Each row is a point on a landscape with many valleys, with its height.
A ball rolls from a point to the lowest of its 2 nearest points, and stops where none of them is lower. Distance is the straight distance between rows; heights are no part of it.
<812>: [107  70  84  96  93 104 154 105 104 151 144 114 122  82 154 175 156 123
  78 126 163  96 109  95 121]  height 311
<51>: [132 178 185 106 150 146 103 109 125 108 152 108  95 130 109 111 154 117
 161 112  68 190 164  92 172]  height 609
<98>: [ 82 128 141  81  75 123 149 117 137 170 101 131 164  67 130 126  93 135
 144 140  90 106 109 119 118]  height 652
<735>: [167 155 166  98 216 137  90 140  58 129 101 117 102 127 177 118  89 175
 134  97 191 158 104 116 101]  height 619
<332>: [160 153 157  74 214 137  85 125  87 132  91 102  99 133 180 115 126 170
 163 121 170 172 105  82  91]  height 676
<15>: [101 112 113  73  99 131 148 111 165 171 102 115 148  88 121 129  99 131
 157 158 134 119  86 132 112]  height 623
<660>: [154 154 156 172 177 137 108 147 169 112 112 154 119 167  86  76 105 121
 164 136 117 155 129 176 144]  height 364
<44>: [123  95 145 160  93 139 154 123 131 145 164 120  86 132  91 147 149  65
  98 130 161 100 147 153 172]  height 346
<419>: [143 155 139 204 157 129 105 157 128  93 120 156 167 145 108  90 110 128
 125  99  90 124 163 161 127]  height 612
<527>: [102 116 151 123 106 114 128 120  68 170 131 132 169  80 172 131 101 111
  96  97 122  92 111 128 107]  height 423
<368>: [ 96 167 132 100 139 113 109 122 104 113 109 133 182  82 160 125 141 156
 147 107  76 136 141  89 104]  height 450
<476>: [164  79  90 103 152 121 144 138 118 143 116  99  60 116 149 161 132 122
 100 142 230 102  89 129 128]  height 260
<371>: [ 96 130 177  47  93 149 123 105 121 184 120  98  98  81 119 123  90  97
 157 157 113 159  96 136 145]  height 727
<488>: [ 95  81 100 113  75 103 149 118 120 162 134 125 138  98 140 145 130 116
  87 113 137  86 103 118 127]  height 197
<455>: [109 171 150  70 130 131 110 124 167 129 104 114 133  96 104 107 119 150
 192 144  70 171 143 107 134]  height 534
<838>: [104 188 161 114 128 144 122 109 169 100 144 126 109 151  86 108 156 110
 185 139  54 175 166  98 144]  height 560
<549>: [172 135 111 199 149 133  99 187 100  85 152 138 137 129 133 152 129 155
  86 121 140  88 170 150 125]  height 237
<701>: [143 127 131 168 135 116 111 161  62 104 144 146 176 111 173 124 134 143
  93 103 110  94 162 123 115]  height 267
<826>: [117 125  97 166 100 123 122 120 134  77 185 123 124 157  99 151 196  98
 112 137 101 117 199  89 148]  height 521
<707>: [110 126 120 121 108 130 149  97 192 133 146 132  77 171  64 149 156  74
 151 170 130 154 140 121 159]  height 486
<743>: [ 83 108 142  78  69 136 132  93 103 176 145 110 127  84 125 143 137  91
 115 122  95  98 128 110 128]  height 831
<747>: [134  81  92 176 121 122 152 140 175 118 147 142 108 170  87 143 134  78
 104 153 160 102 129 178 132]  height 400
<677>: [100 128 145  80  98 148 145  99 112 158 142 106 103 105 125 137 142  97
 133 127 129 126 125  93 143]  height 805
<312>: [117 101  60 100 122 108 148 107 177  96 149 118  98 145 108 175 191 136
 129 136 151 136 128  88 130]  height 480
<37>: [132 140  93 151 154 127 134 150 155  77 126 141 141 155 105 120 148 143
 154 129 117 141 147 117 127]  height 348
<386>: [180  85  74 150 172 122 147 151 171 125  96 138  97 190 123 139 116 150
 138 143 234 113 100 162  91]  height 395
<80>: [104 182 149  75 132 144 100 125 131 107 114 115 155  93 131 110 142 159
 174 132  62 154 156  79 120]  height 499
<573>: [102 125 112  90 123 137 143 113 165 136 108 133 130 117 111 117 114 139
 162 146 129 144 120 129 117]  height 598
<937>: [153 177 144 132 202 133 112 153 121 101 114 138 144 156 113  92 101 174
 172 102 128 169 144 131 125]  height 148
<610>: [149 118 158 101 118 166 134 105  86 154 166  79  55 129 144 154 165  76
  98 134 167 142 139 102 172]  height 548
<397>: [129 108 121  92 109 156 144  99  87 132 172  71  70 102 159 181 204 100
 100 132 159 132 124  73 146]  height 505
<888>: [152 118 122 171 109 101 134 152  80 147 107 159 191 121 190 109  74 142
  80 111 155  95  98 166 103]  height 326
<180>: [113 136 177  66  89 162 139  93 140 163 141  98  80 116 103 127 121  72
 148 148 121 162 128 109 165]  height 769
<20>: [112 146 191 126 111 138 131 121 144 141 109 130 146 121  92  80  92 124
 161 127  82 156 136 170 154]  height 398
<399>: [133 169 122 129 166 127 112 134 137 111 115 141 143 147 128 107 126 160
 163 117 112 139 136 115 125]  height 272
<4>: [132  86  92 109 109 112 142 103  96 120 168  96 109  97 166 185 208 131
  80 126 161 109 119  79 129]  height 412
<570>: [100 161 201 168  90 109 124 111 131 132 118 146 174 125  96  82 104 120
 147  93  35 111 162 151 131]  height 524
<503>: [122 147 151  95 142 138 122 120 177 127 116 130 110 123  98 111 114 138
 188 157 106 170 138 128 152]  height 566
<474>: [116  69  46 136 121  95 169 119 185 104 134 133  96 154 107 176 171 144
 102 157 178 120 109 117 120]  height 448
<945>: [139 123 170 128 180 148 119 131  27 155 129  93  92  93 180 135 122 107
 103  97 161 136 107 135 139]  height 424
<57>: [134 131 114 137 129 138 128 137  89 112 163 118 103 125 152 151 179 124
  96 109 138 112 149  96 151]  height 581
<744>: [168 144 178 155 176 149 115 137 120 136  99 144 138 140 134  95  85 143
 142 101 150 146  98 187 142]  height 482
<926>: [105 160 127  92  74 141 143 103 156 125 161 106 125 144 103 148 187  93
 150 138  68 145 168  65 142]  height 608
<63>: [139 120  93 111 136 129 135 119 137 113 142 109 112 128 145 159 173 149
 120 118 150 135 137  86 132]  height 526
<856>: [108 166 214 129 109 126 126 121 123 133 104 143 155  87 111  83  95 129
 149 112  40 131 143 149 144]  height 469
<53>: [163 101  65 140 145  95 167 145 171 123 100 156 125 159 127 142 103 166
 117 142 205 106  86 160  77]  height 425
<642>: [144 150 194 139 157 134 110 140 125 140  92 151 135 131 129  83  69 153
 162 107  96 165  96 181 127]  height 403
<731>: [ 82 120 138  96  54 106 136  94 100 146 158 127 155  89 129 129 153  89
  91 108  75  90 158  85 130]  height 854
<844>: [113 169 115 130 101 146 137 100 146  92 172 125 116 173 103 151 207  94
 145 145  86 144 200  69 149]  height 570
<964>: [117 160 119 134 159 108 115 139  73  97 124 156 188 103 170 135 141 163
 105  99  92 116 135  94 105]  height 379
<470>: [151 147  80 139 152 118 125 153 135 106  99 165 174 150 127 116  95 174
 132 133 141 130 111 125  84]  height 503
<522>: [143  84  27 168 144  95 132 147 181  81 132 136 117 164 103 178 159 152
  99 155 172 106 121 135 101]  height 420
<131>: [128 154 201 127 154 149 114 141 168 137  90 140 133 129  90  78  81 157
 180 129  84 169 113 195 143]  height 314
<938>: [ 87 135 179  70  99 135 116 103 108 172 101 107 147  68 138 117  91 118
 160 140  89 135  97 128 125]  height 688
<900>: [151  83  80 192 130 120 149 158 143 117 140 134 131 147 118 147 120 121
  95 143 173  91 124 185 122]  height 360
<170>: [125 100 132 153  95 110 121 142  65 163 126 153 190  92 195 125  83 135
  67  95 130  84 104 145 101]  height 391
<540>: [145 152 162  68 166 147  91 109 117 142 136  73  62 134 149 138 157 125
 158 140 130 196 119  61 158]  height 701
<364>: [109  74  79 136  80 102 161 133 151 161 135 142 146 126 126 138 117 128
  97 135 150  95  96 157 127]  height 299
<788>: [ 94 145 123 114 115 145 130 104 191 112 141 141 112 158  76 126 152  88
 164 165  85 155 157 114 149]  height 523
<91>: [162 123 133 165 136 150 106 158  51 107 169 103  85 102 154 146 160 122
  80 120 146  99 162 111 164]  height 575
<395>: [108 114  92 156 119 139 141 122 195 121 135 137  98 186  67 130 140  77
 152 162 146 136 138 166 146]  height 443
<591>: [155 155 112 146 134 114 140 144 130 115  66 172 186 153 153  95  70 200
 133 132 142 127  89 155  72]  height 539
<149>: [175 104  87 188 142 108 121 173 114  98 130 148 141 142 149 147 118 157
  71 122 177  86 131 168 108]  height 310
<971>: [157 142 143  60 186 152  96 112 105 130 112  86  67 133 161 129 149 144
 166 131 161 169 108  70 110]  height 722
<867>: [120 105  94 144 121 120 144 135 187 131  97 158 172 151 124 121  91 152
 150 156 120 123 108 180  98]  height 234
<261>: [145 122 158 168 161 144 105 139  39 121 143 112 118  97 170 140 132 115
  91  98 144 101 130 141 143]  height 514
<127>: [129 107 105 162  86 102 145 148 142 143 125 167 192 143 163 118  84 158
  85 118 143  92 103 165  85]  height 246
<682>: [126 136 148 185 134 136 121 142 175 113 119 163 137 181  92  84 102 103
 158 146  96 133 137 197 127]  height 343
<412>: [105 113 100 125  88 110 124 121 147 132 132 149 156 115 116 127 138 134
 125 112  97 110 140 105 125]  height 411
<766>: [116 154 112  43 103 140 130  89 170 131 134  85  96 124 119 148 161 127
 161 159 107 169 137  59 140]  height 659
<11>: [115 134 117 144 107 119 131 113 141 106 162 125 144 143 102 127 152 104
 118 117  94 111 176 113 145]  height 470
<418>: [ 99 119 129 128 111 110 123 134 106 156 115 146 179 104 141 123 113 137
 111 104 124 117 121 122 123]  height 337
<547>: [155 118  79 131 146 113 136 136 130 133  96 142 137 136 138 138 106 176
 122 129 190 121  92 135  94]  height 460
<169>: [121 101 136 104 155 150 121 117  37 150 136  87  72  92 178 166 140 105
  94 122 184 110 106 121 130]  height 292
<638>: [133 119 166 127  91 157 140 104 116 151 173 107  60 141 106 148 158  54
 104 129 163 130 146 123 175]  height 455
<878>: [118 107 107 150  72 107 145 129 161 153  95 166 197 129 137 108  84 161
 132 161 132 102  94 170  92]  height 163
<627>: [181  89 101 146 166 123 139 147 138 142  99 108  73 150 129 136 118 126
 117 136 228 118  91 163 132]  height 345
<816>: [122  76 134 199  83 125 153 140 151 137 165 129 109 162  84 130 113  65
 105 134 142  96 137 187 158]  height 428
<414>: [168 146 163 125 185 138 110 154  76 142  83 137 129 128 164 109  81 149
 128 107 178 151  86 154 118]  height 553
<750>: [ 90 135  98  72  98 132 140 106 163 124 139 101 130 115 107 152 186 127
 153 147  83 137 137  56 129]  height 635
<246>: [131 168 176  68 170 153  91 111 145 128 126  89  83 133 129 115 133 133
 175 138  94 202 140  83 142]  height 660
<719>: [139 181 164 149 126 122 128 148 124 133  74 163 204 135 145  80  53 202
 148 125 105 151  83 179  84]  height 579
<441>: [ 87 104 109 126  79  91 132 117  96 139 166 150 192  92 154 131 155 117
  91 103  67  74 157  92 116]  height 872
<932>: [136 121  54 158 160 111 130 151 175  79 122 153 137 173 109 139 141 150
 124 140 153 127 130 131  99]  height 392
<410>: [160 164 166 150 214 149 109 151 150 100 116 142 111 170 105  76  86 149
 178 117 126 180 120 159 132]  height 279
<752>: [121 150 195 202 124 117 111 130 125 110 132 153 157 137 109  87 111 108
 119  84  68 112 166 172 157]  height 573
<813>: [130 119 105 193 128 123 131 151 174 125 107 167 170 170 103  95  84 119
 151 145 112 121 121 198 114]  height 289
<972>: [151  98 109 111 136 141 142 118  91 143 145  78  68 106 158 177 152 110
  82 129 199 109 105 122 144]  height 110
<939>: [154 118 112 193 123 114 109 175  82  98 179 143 154 117 156 148 141 129
  62 114 112  76 180 138 142]  height 127

Two balls start at each pair of points below. Name the first point that both come to, or write -.
<63>, <547> => -
<591>, <573> => -
<15>, <788> => <939>

Call two points neighbours if one is among the 2 nearest of the other. Go from one point of each pair to the other, from neighbour to neighbour, staying as low as possible. Name the highest point that can't be avoided.
<939>, <44> => <816>
<972>, <937> => <57>
<878>, <418> => <527>
<878>, <937> => <660>
<972>, <131> => <719>

For each start below, name the point where the ball stops.
<731> => <939>
<57> => <937>
<540> => <939>
